Each row is a point on a landscape with many valleys, with its height.
From any point a ball takes the steepest step (drop divided by distance) to one of its 3 nearest points. It stops when none of these is lower. Distance is the straight distance between rows; heights are no part of it.
vum: [141  98  85 164 162 131  70  80]  h=261
valun: [140 117 141 117 132 128 113 119]  h=249
kufem: [127 101 148 145 136 130 107 109]  h=185
Funut: [ 87  71 170 205 142 137 150 105]  h=302
kima: [140 116 151 109 125 111 123 125]  h=223
sise: [116 188 115 108 103 175 148 160]  h=118
tere: [140 202  48 108 134 123 141 169]  h=681
sukif: [127  73 139 166 147  85 120  96]  h=53
rovig: [128 155 123 113 115 174 117 133]  h=150
Fide: [126 143 159 100 107 147 142 148]  h=228
dute: [101  75 191 176 138 121 150 125]  h=92
Tes: [119 206 103 106 102 129 165 189]  h=184
notod: [ 99  94 133 209 144 174 101  86]  h=312
vina: [142 166 116  67 109  78 169 167]  h=380
Mavo: [121 101 172 149 130 136 120 118]  h=234
zupo: [122 157 176  76  96 120 180 176]  h=209
nof: [103  54 125 195 151  83 148  82]  h=319
ziz: [125 132 137 130 127 172 104 117]  h=353
ridog: [124  98 185 134 132 122 134 127]  h=289
Zur: [131 132 149  97 116 130 137 140]  h=221
burog: [123 167 129  97 107 155 142 153]  h=119
Foma: [ 93  59 148 202 148 106 155  95]  h=311
Feduv: [147 186  51  95 132 108 140 160]  h=674
pafi: [135  81 122 161 152  99 100  91]  h=117
bine: [108  89 180 170 136 131 134 117]  h=40
rerup: [139 149  89 110 130 156 101 121]  h=207
rafe: [146 123 120  94 127 105 120 122]  h=190
toker: [119 108 151 157 133 159 104 110]  h=189
vamiv: [142 133 132  90 121 116 132 135]  h=198
Lag: [130 170 125  87 104 133 157 160]  h=95
Dosum: [124 161 147  90 103 142 158 158]  h=109
Gemil: [126 185  93 105 113 158 139 156]  h=52
Regu: [109  91 124 203 148 155  93  85]  h=251
zani: [127  85  96 186 157 127  84  78]  h=300
mos: [120 164 135 111 109 177 132 142]  h=241
melur: [112  91 167 173 134 135 118 110]  h=121
mivep: [114 204 118 109  98 149 170 185]  h=173
biti: [149 165  90  72 118  78 161 163]  h=560
litas: [154 145  98  71 121  87 142 143]  h=641
beg: [121 117 173 135 123 155 123 126]  h=359
fesu: [149 105 141  94 127  83 125 124]  h=201
tup: [135 155 115  91 114 130 138 144]  h=110
nuz: [131  91 169 140 136 104 124 114]  h=233
nosu: [149 151  71  99 137 140 105 123]  h=183
gemu: [136 211  46 119 137 107 145 183]  h=689
nif: [141  76 123 148 152  73 106  95]  h=120
Teme: [120  67 104 192 158 102 106  73]  h=352
zozi: [151 117  79 132 153 138  79  93]  h=232
dasi: [109 196 125 107  96 165 164 177]  h=159
Kudig: [124 184 107 101 105 144 155 164]  h=85
Dipiv: [138 109 126 133 137 131  98 105]  h=219
Taget: [127 110 117 166 143 159  84  93]  h=250
lun: [137 205  60 107 128 102 153 185]  h=690
bek: [136 138 149  85 112 117 142 142]  h=208
kaput: [138 171  73  97 127 141 132 145]  h=153
Vemi: [137 166  99  84 114 115 149 155]  h=126
Dakuv: [102 103 157 191 135 178 104 102]  h=430
ledab: [130 165 106 108 114 167 122 138]  h=25
nol: [127 106 153 148 131 147 110 112]  h=55
fes: [141  88 147 140 143  92 113 106]  h=195
rogos: [109  69 143 191 148 104 130  91]  h=271
Sifu: [134 193  75  99 119 122 147 169]  h=682
dok: [143 158  87  89 122 128 132 140]  h=130
Navur: [130 164 152  74  96 112 178 175]  h=166
Fidep: [151  89 125 121 145  75 108 104]  h=161
Ledom: [151 128  80 113 143 134  93 106]  h=205
vabiz: [146 176  72  83 123  88 151 163]  h=640
muk: [102  72 135 204 147 120 126  85]  h=245
Tal: [120 157 154 101 105 168 145 149]  h=175
Dulik: [149 108 106 123 143 115  90 102]  h=194
Timif: [151 108 116 105 140  95 105 112]  h=182
kaza: [122 108 199 121 122 130 141 138]  h=362
panug: [145 144  97  97 129 133 112 126]  h=158
gad: [140 141 147  76 109 101 156 151]  h=227
zukom: [ 94  79 153 204 141 147 125  96]  h=277
tigu: [117  82 128 186 148 130 104  87]  h=224
doz: [138 104 104 155 151 134  81  94]  h=237
luzo: [131  94 127 165 147 131  95  95]  h=222
bave: [116 121 153 155 126 181  99 113]  h=278
sakar: [115 191 145  91  95 139 182 185]  h=199
zokem: [141 102 146 111 135  98 117 118]  h=211
setu: [110  83 194 156 135 121 146 124]  h=103
Kebov: [109  69 172 181 142 105 145 111]  h=131
pigup: [132 115 184 104 115 118 145 142]  h=417
Fovu: [136 175 105  83 107 103 161 170]  h=149
kemi: [120  90 147 171 139 129 109  99]  h=192
Dele: [118 140 153 130 115 187 115 126]  h=341
Zizo: [133 140 141 104 116 145 126 136]  h=266

Where does a ball stop that starts at each point below?
zokem -> sukif
ziz -> ledab
Fidep -> sukif
Taget -> nol
luzo -> bine
bek -> sukif
Foma -> bine
Dele -> ledab

Two balls start at each pair of points below. Name the first point that both come to, or write -.
kima, Dulik -> Timif
nof, Teme -> -
vum, zani -> kemi
sise, Dosum -> Gemil
